Points on a hilly landscape, in no order, each with its height.
From any point a ball rolls to the lowest of the 2 points nearest to it. It stops when none of these is lower. Distance is the straight distance between rows; heights are no part of it.
j306: -10,6,13,21,-8,20,8,35,45,11,-9,-3,27,8,19,18,0,-29,36,16,-23,-23,-11,-4,-24,-18,14,48,1,-29,61,-15,25,-22,-14,14  (h 627)
j249: 25,-2,13,-19,7,17,-22,-25,28,28,-3,-1,19,3,-30,18,-9,2,-9,23,-47,22,-47,24,-2,-24,-5,-23,17,-19,-16,-8,-10,7,-30,6  (h 355)
j507: 16,21,-26,12,-12,-26,46,-22,5,-14,-5,24,-9,-16,25,22,-15,5,14,6,30,55,27,-4,-2,34,4,23,2,27,27,2,-37,6,-20,40  (h 510)
j897: 18,14,23,16,-23,-15,-26,33,3,-12,13,20,-16,23,10,-36,2,-9,-25,-4,24,-45,6,3,-5,11,46,32,-3,-9,23,-18,50,-23,0,-8  (h 305)
j513: -22,-8,-29,12,-3,-13,-3,8,-13,-25,7,-47,8,-11,-18,-20,47,-22,3,-24,-1,39,7,-28,2,-10,-5,2,-11,30,-3,28,-3,19,10,-37  (h 336)
j730: 38,22,19,-59,-4,-52,-5,2,-55,9,-4,28,-6,-24,6,-20,-42,2,-24,-6,-3,-33,-24,17,3,18,19,-7,-13,15,-47,-12,-22,1,7,15  (h 616)
j360: 12,7,13,-28,1,5,-22,5,7,8,-13,41,-10,-11,-19,-10,-16,33,-40,23,-23,-43,-32,14,-5,8,1,-32,-3,-11,-46,-26,19,19,10,-5  (h 190)
j904: -13,8,-4,6,-5,-9,35,-9,0,-35,12,-19,32,-6,5,27,37,-24,36,-23,20,36,15,3,-9,1,-5,10,-39,-13,15,36,-25,-14,-24,31  (h 318)
j892: 15,0,-2,27,8,15,-14,10,25,34,-28,24,-23,19,8,1,-31,28,18,31,-8,-20,25,17,-15,-2,-1,12,24,6,12,-19,32,-6,1,9  (h 236)
j902: -54,11,-11,-41,-11,33,-19,-11,-20,-37,18,11,0,4,2,6,25,39,-10,7,19,-17,-26,-10,24,-2,-6,-13,-9,-33,-26,-25,-9,35,22,-13  (h 168)
j257: -10,-18,-27,50,-7,23,-12,28,56,2,-20,-28,3,-1,-19,-11,29,-17,25,-11,20,7,-15,-18,-6,15,-2,1,8,2,19,-5,28,-6,-5,-38  (h 491)
j520: 24,-18,1,4,5,-34,-18,14,4,-15,17,-38,-13,-2,-13,-35,8,-20,-2,-40,-3,21,19,-26,4,-15,-8,15,-2,46,-15,43,-6,13,0,-28  (h 302)
j606: 17,-6,-14,-10,-2,-22,-8,-23,-41,1,7,-10,-30,29,-1,-10,-16,17,-12,10,-9,4,32,3,-1,-14,11,38,10,21,-15,2,7,13,-11,-10  (h 364)
j548: -30,-1,-29,24,-1,54,-4,-10,20,1,-26,-12,31,24,-4,33,23,16,23,19,10,0,-14,1,6,-15,-18,-3,7,-45,16,-17,15,-27,-17,-3  (h 149)
j327: -2,-9,-12,-46,8,-7,21,-10,-58,-40,14,18,7,11,-19,-4,-23,18,-13,12,-31,-15,34,39,23,-6,-14,-1,-36,13,-35,-8,11,31,-1,31  (h 416)
j94: 13,4,10,-38,2,-7,54,-45,-9,4,17,30,21,-19,-14,35,4,-1,4,27,7,-3,-42,22,35,28,-11,-14,20,-26,-20,-48,-8,-23,-47,25  (h 573)
j957: 19,10,-11,-3,10,0,-46,37,2,7,-36,29,-10,37,-6,5,-32,21,-36,-15,-31,-32,30,26,-14,18,-22,-39,-38,14,-27,-6,22,-31,30,26  (h 215)
j819: 8,11,-51,1,-5,19,57,-34,-10,-18,6,39,0,-1,-4,12,-2,8,17,14,10,53,48,1,14,-6,-15,35,10,27,13,-4,-10,4,-44,22  (h 489)
j77: -18,18,8,23,-9,10,-3,23,29,33,-12,-3,16,24,29,20,-24,9,-15,24,-37,-18,22,-14,-3,-49,-2,42,28,6,72,-18,16,-10,7,-12  (h 375)
j322: 18,1,30,-31,20,-33,-4,10,-44,22,-4,28,-19,-45,19,-9,-39,33,-15,10,-30,-51,-38,23,-12,28,0,-44,-12,-18,-66,-6,-26,2,17,23  (h 601)
j462: 9,-10,5,-17,-24,-11,-47,-6,15,-25,28,29,6,6,-3,-30,-6,9,-17,-51,26,10,18,-8,16,4,-3,-5,14,4,2,14,11,14,3,-5  (h 467)
j751: 5,-19,26,-6,-5,31,-13,18,27,-2,25,-33,6,16,-1,16,6,-33,35,8,-18,-22,-16,3,-24,-42,27,30,6,-52,29,4,7,-9,-2,1  (h 618)
j463: -11,17,23,-4,-21,15,7,11,33,-22,21,28,23,7,5,-4,15,-17,-5,-9,52,-3,-28,-11,16,11,33,-2,18,-37,39,-16,24,-15,-16,-2  (h 192)
j554: -22,-25,5,13,2,33,-45,-8,6,14,1,-76,-20,-3,11,14,38,2,16,-15,35,17,1,-15,-6,-11,-26,-29,-26,-23,-39,5,-17,-52,-6,-13  (h 142)
j202: 4,17,-3,-1,-1,-34,56,-18,13,12,-4,14,-32,-8,28,16,-8,6,23,-10,34,52,10,-15,1,2,13,15,6,26,54,29,-62,6,8,6  (h 525)
j329: 8,3,-5,5,21,10,53,-28,-9,-4,12,24,-35,-33,3,6,10,-5,51,23,50,-19,0,2,7,26,23,-1,16,-26,-16,-10,-13,13,-16,4  (h 599)
j416: -1,7,-5,-34,-9,10,30,-11,-48,-39,14,46,-1,13,-5,-1,-14,23,-5,11,-3,-29,51,20,30,-3,-3,17,3,-3,-10,-1,35,31,-7,22  (h 442)
j557: -59,15,-18,-23,-3,20,18,-17,-39,-28,2,-17,31,-19,18,2,24,29,10,-14,13,3,-34,-10,12,-4,-5,-20,-19,-3,-22,-6,-18,22,53,4  (h 230)
j452: 5,38,-9,-18,-8,-44,50,23,-37,-15,-4,37,15,5,-10,-30,-13,5,-17,-12,6,-5,5,-1,20,-6,1,1,-10,39,22,12,-10,32,30,-7  (h 360)
j990: -4,-7,-39,-35,-2,21,14,-37,-27,-39,14,35,26,-8,-21,5,13,-13,7,17,31,26,1,-9,26,17,-2,-14,4,-2,-30,-4,-18,19,-26,1  (h 248)
j622: 12,20,-5,-68,5,2,3,-22,-29,-22,21,32,3,-7,-31,21,-11,12,-13,41,-28,-10,-5,14,45,-5,-21,-14,-6,7,-67,-23,-14,26,-40,17  (h 337)
j219: 7,-25,0,26,-23,31,-37,-8,40,28,-7,18,-23,13,0,3,-1,-13,19,-10,-3,-20,20,-6,-2,5,-13,12,43,-15,15,-2,29,-2,-10,-16  (h 189)
j264: 15,-20,17,7,7,-9,3,12,45,-6,24,-24,-11,2,1,-18,1,-26,39,-41,19,27,12,-30,18,-26,-20,0,-14,25,7,40,-3,-4,-14,-9  (h 271)
j250: 9,19,24,36,22,5,41,6,-11,13,-3,-31,-6,11,25,3,14,-9,8,44,5,-9,-7,0,-21,-2,24,52,-5,18,41,-11,-11,8,6,-19  (h 291)
j449: 15,-9,8,42,17,-8,22,13,3,17,-11,-50,18,-2,33,20,-6,4,3,30,-43,4,5,-1,-32,-3,14,36,-18,5,19,2,-11,-25,0,1  (h 253)
j318: -3,-17,-34,4,2,-2,-7,41,1,-18,-22,27,21,-4,-36,-17,-2,13,-29,2,-31,-54,21,12,-3,37,-18,-25,-34,-2,-35,-17,59,-12,21,-9  (h 121)
j746: -5,22,-4,-40,-7,5,-27,-11,-4,-16,14,38,24,32,2,3,8,5,-50,15,5,8,-17,-2,34,-25,-15,7,48,10,5,0,19,35,-4,-11  (h 330)
j216: -15,-21,6,-10,4,27,-20,12,33,-18,0,-6,-16,-23,-15,22,18,37,-19,39,-23,-39,-30,7,-1,23,4,-61,-22,-51,-22,-29,7,-7,-3,2  (h 311)
j642: -36,-14,-26,-9,-19,5,-18,-8,-11,-7,-5,14,-15,-30,-8,1,4,25,-6,-9,36,-12,-30,-7,13,42,-3,-18,-5,-12,-46,-23,13,-19,14,-6  (h 587)
j75: -16,18,4,-40,-8,14,7,-4,2,-17,29,33,40,-20,-4,-12,22,-19,-11,-16,50,15,-53,-11,24,16,32,-30,14,-38,-1,-9,11,-3,1,-19  (h 239)
j55: -13,-25,18,11,22,23,-7,-19,-26,19,5,-36,-22,11,35,42,0,32,-12,39,-6,-12,-13,12,-16,9,10,6,-1,-27,-19,-26,-22,-15,-5,30  (h 235)
j784: 32,19,16,-60,16,0,-29,0,1,-8,-15,43,-14,-10,-20,12,-30,23,-54,28,-63,-24,-17,24,6,-6,-9,-41,-29,-9,-51,-19,-13,6,-8,11  (h 251)
j727: -6,2,-38,-4,5,-3,46,-31,-46,-22,3,44,-23,5,-5,-2,-5,13,22,22,18,11,52,11,6,11,-16,25,17,26,2,4,12,32,-18,2  (h 468)
j576: 4,-26,11,51,16,-23,-33,10,-5,35,-19,-28,-36,-21,10,-2,-11,10,-27,-11,13,-3,-26,14,-17,39,6,-6,4,38,-23,-16,3,-34,12,-5  (h 555)
j815: 47,7,27,10,0,-20,-64,22,0,42,-11,1,-37,21,20,-32,-31,-12,-29,-18,12,-13,6,-11,-31,-7,14,38,18,27,13,-2,12,-11,12,2  (h 469)
j822: -9,-8,-49,-31,-22,34,-10,-39,-9,-56,25,5,31,2,-33,15,34,4,-8,27,-6,10,-2,-9,26,11,-11,-1,7,-24,-37,-14,9,-12,-40,-6  (h 308)
j895: -34,-5,-17,-5,-10,-10,10,6,-54,-14,1,-10,12,-26,23,1,4,17,-21,-4,-4,4,-30,3,5,19,-10,-11,-26,20,-29,-10,-14,20,26,2  (h 276)
j762: -28,13,-3,-12,2,48,-20,-13,17,-12,-4,14,16,26,-8,23,11,19,-19,16,31,4,-23,-2,17,-3,-14,-5,15,-35,-8,-25,11,3,-1,11  (h 85)
j6: 21,7,0,6,-33,-7,1,12,-19,-39,27,22,-15,16,18,-48,26,-12,-17,-2,22,-14,24,-16,5,13,44,29,10,12,4,6,44,9,4,-17  (h 340)
j141: 25,16,11,-28,-6,-34,-2,22,-32,-12,10,26,5,6,-2,-22,-26,-2,-22,-4,3,-34,-22,27,-1,19,23,15,-40,12,-16,-15,21,0,14,14  (h 628)
j561: 31,28,2,-77,7,-15,12,0,-24,6,-8,44,-2,-11,-16,1,-38,23,-25,35,-55,-38,-9,22,13,9,-26,-22,-29,21,-81,-23,0,15,-7,9  (h 295)
j623: -20,-12,-13,36,7,23,25,0,28,-10,-26,3,12,-2,-33,8,10,-1,23,-15,2,-9,10,8,13,-11,-36,-25,-2,2,45,18,0,21,30,-11  (h 455)
j459: -19,-6,17,41,-4,25,-20,17,36,19,-3,-43,4,-7,9,-18,43,-26,10,-1,27,16,-29,-19,0,14,31,26,4,-6,13,4,26,-37,3,-35  (h 508)
j295: 20,27,-17,24,-26,-44,34,31,30,12,8,-1,-23,18,10,1,-18,8,12,2,-10,18,29,5,-4,12,-8,10,-34,27,69,16,-29,17,21,-9  (h 410)
j255: 16,-7,-38,2,-12,2,-16,-17,23,-24,30,27,17,-7,-16,-23,22,-29,-5,-24,28,29,9,-16,15,4,5,-7,31,26,19,29,5,22,-3,-24  (h 439)
j550: 8,-2,4,29,5,4,36,-10,5,6,20,8,-45,-12,13,-7,5,-29,34,2,59,13,7,-14,-3,29,26,15,3,-17,-1,5,8,-13,-23,-13  (h 584)
j15: 48,-3,2,8,10,-41,-46,6,-14,28,-26,-10,-5,7,4,0,-28,11,-46,-9,-27,8,12,25,-10,17,9,1,-19,26,-18,-6,5,-46,-3,19  (h 283)
j912: 0,-7,23,-16,-6,8,36,-9,1,-15,22,32,2,-14,-7,24,-12,3,-7,35,2,-35,-38,13,21,-2,12,-10,4,-48,-16,-40,12,-8,-29,13  (h 590)
j785: -30,7,2,2,2,12,32,-28,-13,-25,-5,-18,35,9,6,38,18,13,32,-16,11,11,-10,4,13,-11,-20,-11,-26,-30,16,17,-26,-7,8,42  (h 292)
j480: -6,-25,4,5,6,-23,-18,-3,-8,23,-19,-6,-30,-37,5,-1,-20,5,0,-22,14,-8,-45,5,-1,41,-5,-33,4,9,-48,-11,-12,-15,7,-10  (h 571)
j860: -5,-8,30,-2,-16,31,-20,14,55,11,7,29,-19,8,8,-4,-1,-12,10,-20,28,-35,-6,4,13,-5,3,1,25,-53,29,-19,20,-13,3,15  (h 147)
j222: 6,1,-7,3,19,23,7,-28,15,16,-19,-22,36,-9,-24,37,5,-24,10,30,-31,29,-56,8,-7,7,-20,-34,13,-26,-17,-1,-17,-18,-29,-22  (h 314)
j571: -32,-12,2,16,18,61,-4,-20,4,-6,-13,-30,-6,20,13,47,16,34,20,27,-16,-13,-3,5,-15,-13,-9,-18,0,-49,-6,-13,-9,-6,-12,13  (h 200)
j844: 26,9,32,-12,27,2,9,-18,2,28,1,-5,18,-16,8,29,-19,-22,2,16,-24,14,-48,28,-11,-20,18,8,12,-14,2,-20,-12,-1,-33,23  (h 385)
j358: -21,-7,9,23,25,3,-17,3,-34,22,-11,-33,-31,7,13,3,-8,34,-14,18,-12,-8,6,4,-18,-4,-5,-8,9,14,-8,-4,-9,16,23,6  (h 281)
j713: -16,28,10,13,-20,-2,-42,7,26,19,-31,39,-1,30,5,6,-10,16,-34,-12,-18,-19,26,-10,0,-58,-37,0,54,-4,61,0,11,10,23,-17  (h 392)
j253: 37,23,8,2,-3,2,-7,21,16,9,-11,49,-16,28,7,-33,-17,-3,-16,9,5,-37,22,12,-4,-11,13,17,0,4,25,-18,32,-1,6,-2  (h 275)
j926: 5,-3,3,16,-1,5,-5,8,43,4,10,-51,21,2,-5,2,33,-54,43,-14,9,34,12,-34,-15,-39,-11,24,-8,4,1,37,-14,-31,-37,-22  (h 245)
j753: 20,16,-19,0,-13,-12,-30,-5,4,-10,0,2,28,15,-32,11,-8,-18,-30,-24,-28,28,19,2,6,-23,-21,15,18,5,19,19,4,27,-8,7  (h 441)
j999: -23,-41,-23,10,16,23,47,-4,0,-27,-17,-15,0,-18,-28,-3,10,4,34,16,-19,-21,3,7,0,9,-27,-50,-3,11,-4,24,-5,28,13,-6  (h 428)
j593: -8,-8,-22,17,9,22,-13,-22,14,0,-14,-48,56,13,-36,18,29,-12,6,0,-18,38,-30,0,-8,-11,-21,-7,-1,-23,-9,15,4,5,-17,-26  (h 268)
j874: 2,-14,18,-4,-7,3,3,5,-2,-23,15,-20,-6,23,-18,-14,3,-9,7,-12,-16,-10,38,10,-2,-33,11,-15,10,-19,12,28,5,44,15,-9  (h 383)
j572: 5,19,43,1,4,-27,38,-14,-4,12,-7,29,24,-25,27,25,-21,8,9,-18,21,2,-48,24,4,25,-9,-7,8,-21,7,-6,-39,-17,-10,47  (h 548)
j193: -29,-12,26,11,9,14,8,14,0,4,-1,-20,21,35,-15,-8,16,-2,-11,4,-3,-23,-14,-4,-5,-48,12,-6,26,-21,41,7,8,27,30,-18  (h 353)
j38: 16,-3,-35,28,-2,-1,-39,37,23,-15,-33,30,9,19,-23,-3,-7,22,-37,-2,-38,-37,36,30,5,43,-14,-13,-29,-5,-21,-19,63,-52,17,19  (h 171)
j461: 16,-7,-16,42,-14,-39,-16,14,25,20,-30,17,-24,-16,5,-8,-23,7,0,-30,16,5,-4,7,-1,54,-5,3,-20,35,-2,-16,16,-28,23,7  (h 539)
j984: 43,19,4,11,-10,-46,10,23,43,33,25,1,-46,10,11,-24,-11,-9,19,-15,-2,17,40,-11,-9,-5,23,42,-11,41,54,24,-18,13,1,-27  (h 434)
j600: -19,32,3,-47,-8,7,3,-15,-27,-5,19,22,33,10,16,1,9,-3,-24,2,41,36,-57,-8,27,-8,5,5,29,-12,-4,-14,-2,25,1,-1  (h 285)
j670: -10,-2,-54,-16,-7,-1,49,-7,-29,-40,-16,60,9,-33,-26,-20,-24,2,15,-2,18,-8,17,-6,31,46,-15,-12,-17,29,-23,-19,8,26,-2,11  (h 128)
j750: -41,16,4,17,-5,11,-5,-17,-6,3,9,-28,-8,-2,45,15,47,-2,11,-29,67,23,12,-30,6,15,5,11,-40,-3,0,20,-26,-45,10,15  (h 554)
j877: 33,-2,-19,32,2,5,-57,-1,38,37,-12,-24,11,22,-14,-13,0,-8,-29,4,-43,-1,-5,-15,-21,-2,-8,-7,46,0,-4,-3,38,-15,-24,-19  (h 466)
j429: -24,-3,8,-11,6,44,-21,21,15,10,-27,6,-19,-3,3,7,-7,57,-26,40,-20,-41,-38,0,-2,25,-16,-50,-13,-19,-27,-33,27,14,20,-17  (h 255)
j379: -3,-23,-12,25,-2,55,11,16,48,11,-19,-9,18,6,-28,-13,30,-27,43,-11,-6,-1,8,-20,2,-23,-19,-13,27,-9,42,24,26,24,5,-40  (h 473)
j719: -5,0,-5,-20,-38,-40,-35,11,-16,-5,17,16,-25,-3,3,-43,-5,17,-27,-55,27,4,32,-15,20,7,-9,-8,12,33,-15,30,6,26,37,-14  (h 490)
j90: -30,0,23,13,2,19,-16,-22,-18,-8,19,-18,4,3,15,0,29,5,16,-4,63,12,-9,-27,-7,-3,16,0,7,-26,-2,-3,-7,-9,11,-7  (h 540)
j48: -19,49,32,21,3,6,5,34,11,24,-11,-7,25,29,18,7,5,8,-46,27,-19,-7,-12,15,8,-28,5,35,27,25,60,-19,13,-3,24,5  (h 354)
j45: -4,-30,-11,41,25,49,32,-5,15,17,-30,-14,-7,-7,-20,12,9,-7,42,39,-28,-5,27,2,-27,-9,-8,-33,7,-5,14,8,-6,17,-11,-19  (h 459)
j21: 25,-3,29,15,-4,-21,-18,24,20,33,8,-4,-28,-3,15,-13,-14,-27,7,-24,19,10,11,-14,-20,-19,17,38,3,6,29,8,-19,-2,-11,6  (h 453)
j776: -13,-20,-40,-15,-1,13,-13,-30,-33,-37,19,-22,-5,-12,-25,10,15,7,2,29,-34,2,-5,5,11,9,-4,-14,-24,-12,-65,0,-5,13,-13,-12  (h 369)
j223: 37,12,27,-14,9,-5,19,-4,-10,0,7,-8,35,17,-13,-3,-11,-39,3,17,-21,4,-28,15,-4,-46,30,18,12,10,19,1,4,24,-26,6  (h 409)
j472: -26,-26,7,5,4,28,4,18,28,-33,12,-9,14,0,-24,14,12,1,1,12,-7,-27,-6,28,1,14,12,-39,-18,-50,-19,-21,15,-23,4,0  (h 356)
j20: 14,-19,18,-26,-6,25,13,-13,18,-7,30,-4,15,-1,-6,24,14,-22,15,32,-14,-28,-22,9,-6,-26,26,6,8,-64,-8,-23,12,-9,-35,2  (h 606)
j418: -17,6,12,-12,6,46,-10,-18,19,12,-3,-49,31,16,-17,25,46,-21,38,-12,9,30,-29,-14,1,-16,-6,-30,-29,-40,-22,13,-13,-12,-18,-19  (h 222)
j365: -35,-27,-12,42,14,28,32,-2,5,9,-22,-26,-14,6,14,12,17,-13,48,12,-22,-2,49,-6,-31,-27,-5,7,3,-1,32,22,-17,1,3,-7  (h 478)
j343: 1,-15,-4,21,-11,-13,29,4,32,14,22,2,-8,-26,20,16,17,-19,30,-11,28,21,2,-3,2,29,15,15,-8,-17,14,-13,-6,-47,-7,13  (h 572)
j775: 15,9,-31,-30,-18,-9,-8,-13,1,-25,32,51,26,-8,10,-25,12,-15,-25,-13,53,39,-1,-30,10,14,33,7,34,14,14,-7,24,11,-20,-19  (h 408)
j830: 8,-16,26,-12,10,-23,-32,7,-40,6,-3,-7,-43,-37,26,-19,-29,26,-21,-16,4,-33,-25,14,-10,41,10,-31,-20,-8,-55,-19,-12,-21,8,10  (h 586)
j24: 0,10,10,-13,-26,23,-43,-6,25,1,18,22,11,42,9,-3,4,11,-27,-2,-4,-18,14,-6,13,-38,-11,10,54,-24,30,-2,8,28,8,-1  (h 366)
j667: 17,21,-29,-12,-47,-16,-7,18,-5,-35,25,55,23,-9,21,-33,12,5,-31,-3,26,4,28,-17,23,33,41,18,20,21,-5,-14,50,3,3,-9  (h 374)
j801: -20,-13,5,-4,8,-34,-17,-18,-14,2,14,-27,-34,11,-19,-8,-1,-26,10,-50,-9,38,33,-7,21,-25,-23,-13,2,27,-15,39,-32,10,14,-17  (h 332)
j163: -21,-19,24,-15,20,-16,2,1,-8,1,10,-26,-23,-17,-32,-8,-4,-9,10,-25,-22,6,1,-4,12,-32,-34,-65,-5,17,-21,47,-22,33,20,-21  (h 363)
j212: -29,11,-19,-25,-18,-22,41,12,-76,-26,0,30,13,-19,9,-25,-15,25,-19,-2,3,-7,11,-7,28,0,11,4,-9,24,-29,-5,-5,45,39,5  (h 325)
j602: 33,-20,-24,36,0,10,-52,-11,22,46,-21,-21,-20,13,14,-7,-31,0,-1,-6,-34,12,26,-16,-48,-12,-6,25,32,22,10,1,16,-16,-16,-22  (h 443)
j105: 2,3,33,-19,22,-13,-19,4,-35,10,33,-57,-5,-27,7,-23,13,-34,-15,-3,30,4,-58,-17,-10,-8,12,-4,20,8,-11,11,-36,15,14,-2  (h 454)
j596: -30,-7,8,7,-10,-40,-14,8,-12,-2,15,8,-45,-15,29,-25,-4,10,-5,-48,52,23,16,-21,16,21,3,-4,-5,33,-10,15,-4,-5,28,3  (h 507)
j33: -27,-5,16,22,14,17,-12,19,1,30,9,-47,-21,-9,16,-22,36,-1,-1,2,49,-9,-14,-34,-7,-3,12,6,18,9,22,-5,-12,-3,18,-33  (h 524)
j393: 2,-6,-49,-8,-5,-15,21,26,-22,-25,-30,27,35,-30,-30,-8,-21,7,-6,17,-21,-19,-4,9,22,35,-28,-15,-29,25,-40,-16,31,1,15,-6  (h 53)
j854: -31,-18,30,30,16,41,-19,7,28,15,-9,-59,19,6,-7,11,45,-3,37,-7,1,1,-1,-16,-23,-17,-9,-29,-18,-49,-14,17,-13,-24,-3,-4  (h 187)
j355: -12,-18,-3,-10,22,16,13,-16,-7,-19,0,-27,11,-14,-26,-1,2,1,29,-19,-25,21,-10,2,0,8,-31,-53,-14,7,-39,32,-30,23,8,-3  (h 396)
j151: 2,8,-20,11,-21,-39,-12,-2,-10,4,8,17,-27,-17,7,-19,-23,2,-19,-19,35,32,0,-2,2,26,9,24,-12,40,5,2,3,1,-2,-2  (h 523)
j285: -28,2,-24,-2,-7,-18,-7,-12,-38,-11,3,-17,-8,-24,-1,-26,18,-13,-7,-21,15,25,-26,-22,1,3,3,-17,-7,41,-34,11,-13,27,10,-27  (h 322)
j215: 5,28,29,5,24,-41,48,-21,-13,14,2,-1,3,-27,35,5,-8,0,30,-11,35,25,-21,-1,-8,27,12,9,2,15,15,19,-61,-14,5,25  (h 536)
j794: -31,-27,4,32,-4,9,1,-9,-7,11,4,-13,-42,0,17,3,13,-3,31,-22,29,-7,46,-14,-4,-9,2,20,4,2,22,12,-23,5,15,0  (h 492)
j436: 35,-3,34,-6,8,-36,-29,25,-6,27,-16,0,-17,25,-11,-53,-23,-9,-9,-17,-16,-7,27,16,-30,-14,4,2,-6,27,-11,18,-3,-4,27,2  (h 487)
j817: 5,-18,-11,1,22,-17,-27,-3,-27,-16,-18,-20,-14,6,-15,-13,-8,5,-22,-3,-34,1,17,0,-15,-3,3,-18,-2,15,-39,14,7,15,15,3  (h 323)
j323: 2,-3,1,0,0,-10,28,-14,-44,-23,40,-4,-14,-3,13,-12,2,-4,8,-1,15,8,43,0,-15,1,35,40,-11,14,5,11,-15,12,-7,13  (h 395)
j359: -16,-6,-25,-15,10,4,48,-28,-32,-41,14,31,12,-27,-9,4,0,3,35,-9,21,12,11,1,29,21,-9,-23,-18,-8,-19,-4,-23,18,-13,39  (h 191)
j942: 19,11,-20,17,-2,29,30,31,60,-4,-18,12,30,-5,-14,22,-19,-16,29,17,-43,0,16,13,-3,-27,-16,31,1,-1,65,2,10,-8,-20,1  (h 636)
j721: 7,33,39,-18,4,-25,53,-13,-15,5,-5,34,47,-29,22,30,-8,-2,-7,26,10,-7,-49,24,38,18,-18,7,29,3,-1,-20,4,-25,-17,31  (h 559)
j288: 33,12,3,-4,-11,-5,-50,22,59,41,-18,11,-4,19,21,-8,-52,-7,0,-29,-55,-11,50,-10,-35,-24,-14,32,6,-5,41,11,16,-32,-9,11  (h 407)
j407: 27,-29,12,6,0,-26,-46,23,3,30,-22,0,-28,18,-12,0,-25,26,-20,-21,-37,-20,19,29,-20,23,-1,-29,-31,-12,-28,4,9,-32,19,33  (h 250)
j293: -30,-8,21,20,30,24,-2,2,-3,20,-20,-50,33,21,12,11,18,15,-21,32,-22,-10,-43,2,-15,-24,2,0,20,-6,34,5,-9,8,31,0  (h 324)
j588: 34,-10,3,13,23,-27,-3,7,-33,31,-20,-31,2,12,23,21,-37,9,-16,6,-54,10,22,13,-36,0,2,25,-4,21,0,11,5,-29,-3,24  (h 287)
j597: 8,10,9,5,-24,9,-19,19,54,46,-27,16,-9,20,16,-21,-41,-16,9,-4,-38,-31,28,-7,-30,-38,-5,38,34,8,78,-9,10,-16,-6,3  (h 394)
j456: 1,18,30,-33,10,-20,11,6,-31,-3,13,-22,26,-9,1,-12,1,-40,-14,-4,13,12,-49,-4,-3,-35,38,9,9,4,19,8,-15,20,7,-10  (h 432)
j302: 25,3,0,-10,-5,-18,-10,11,4,-19,-6,19,-1,17,-42,-27,-18,-11,-12,-26,-20,-5,36,14,7,-36,-20,-24,-6,22,20,41,2,43,15,-2  (h 413)
j936: -12,31,15,29,13,-10,47,25,-9,19,-26,-13,3,18,16,7,-1,21,-28,36,-22,6,10,14,1,-5,4,35,2,50,40,-17,24,14,17,-26  (h 326)
j252: 2,-19,8,19,3,9,-30,-16,8,18,2,-50,-22,-13,2,30,19,5,-4,-3,6,8,-10,-3,-15,7,9,-9,-6,-22,-22,-6,-19,-41,-12,12  (h 186)
j806: -17,-2,-5,0,7,32,17,-43,-2,-10,-9,5,43,-2,-16,30,32,-10,39,-9,23,29,-13,3,3,7,-32,-31,-21,-44,-3,11,-35,-12,-15,-5  (h 260)
j300: -27,3,-17,18,-20,-15,11,-22,0,-1,12,-2,-23,-20,36,33,35,-6,36,-27,52,30,31,-24,-7,25,26,27,-22,-17,6,3,-23,-46,-25,30  (h 563)
j553: 2,-10,-6,-44,16,-8,17,-15,-37,-26,28,-12,-16,-10,-11,16,-13,24,-7,50,-49,-1,12,24,15,-2,-3,0,-19,8,-62,-12,-12,24,-28,17  (h 378)
j583: -2,3,11,32,11,-7,20,1,31,20,-8,-65,15,-6,15,17,15,-36,39,0,-10,14,4,-17,-42,-3,4,35,-26,12,21,16,-23,-35,-10,-2  (h 220)
j342: 54,-10,-18,-4,-13,-22,-17,11,24,33,-12,-9,-22,13,-2,-19,-44,-15,15,-11,-42,6,37,-6,-48,-16,1,45,7,21,31,19,8,-16,-22,4  (h 422)
j736: 20,30,10,-7,6,-67,47,17,-3,1,-1,19,-20,21,-3,-14,-22,-3,-15,-13,-7,21,19,6,19,-9,-11,4,-27,36,53,20,-37,24,31,-3  (h 386)

For each start below, name the point where the ball stops.
j456: j554
j480: j860
j20: j360
j602: j583
j775: j860
j819: j360
j815: j762
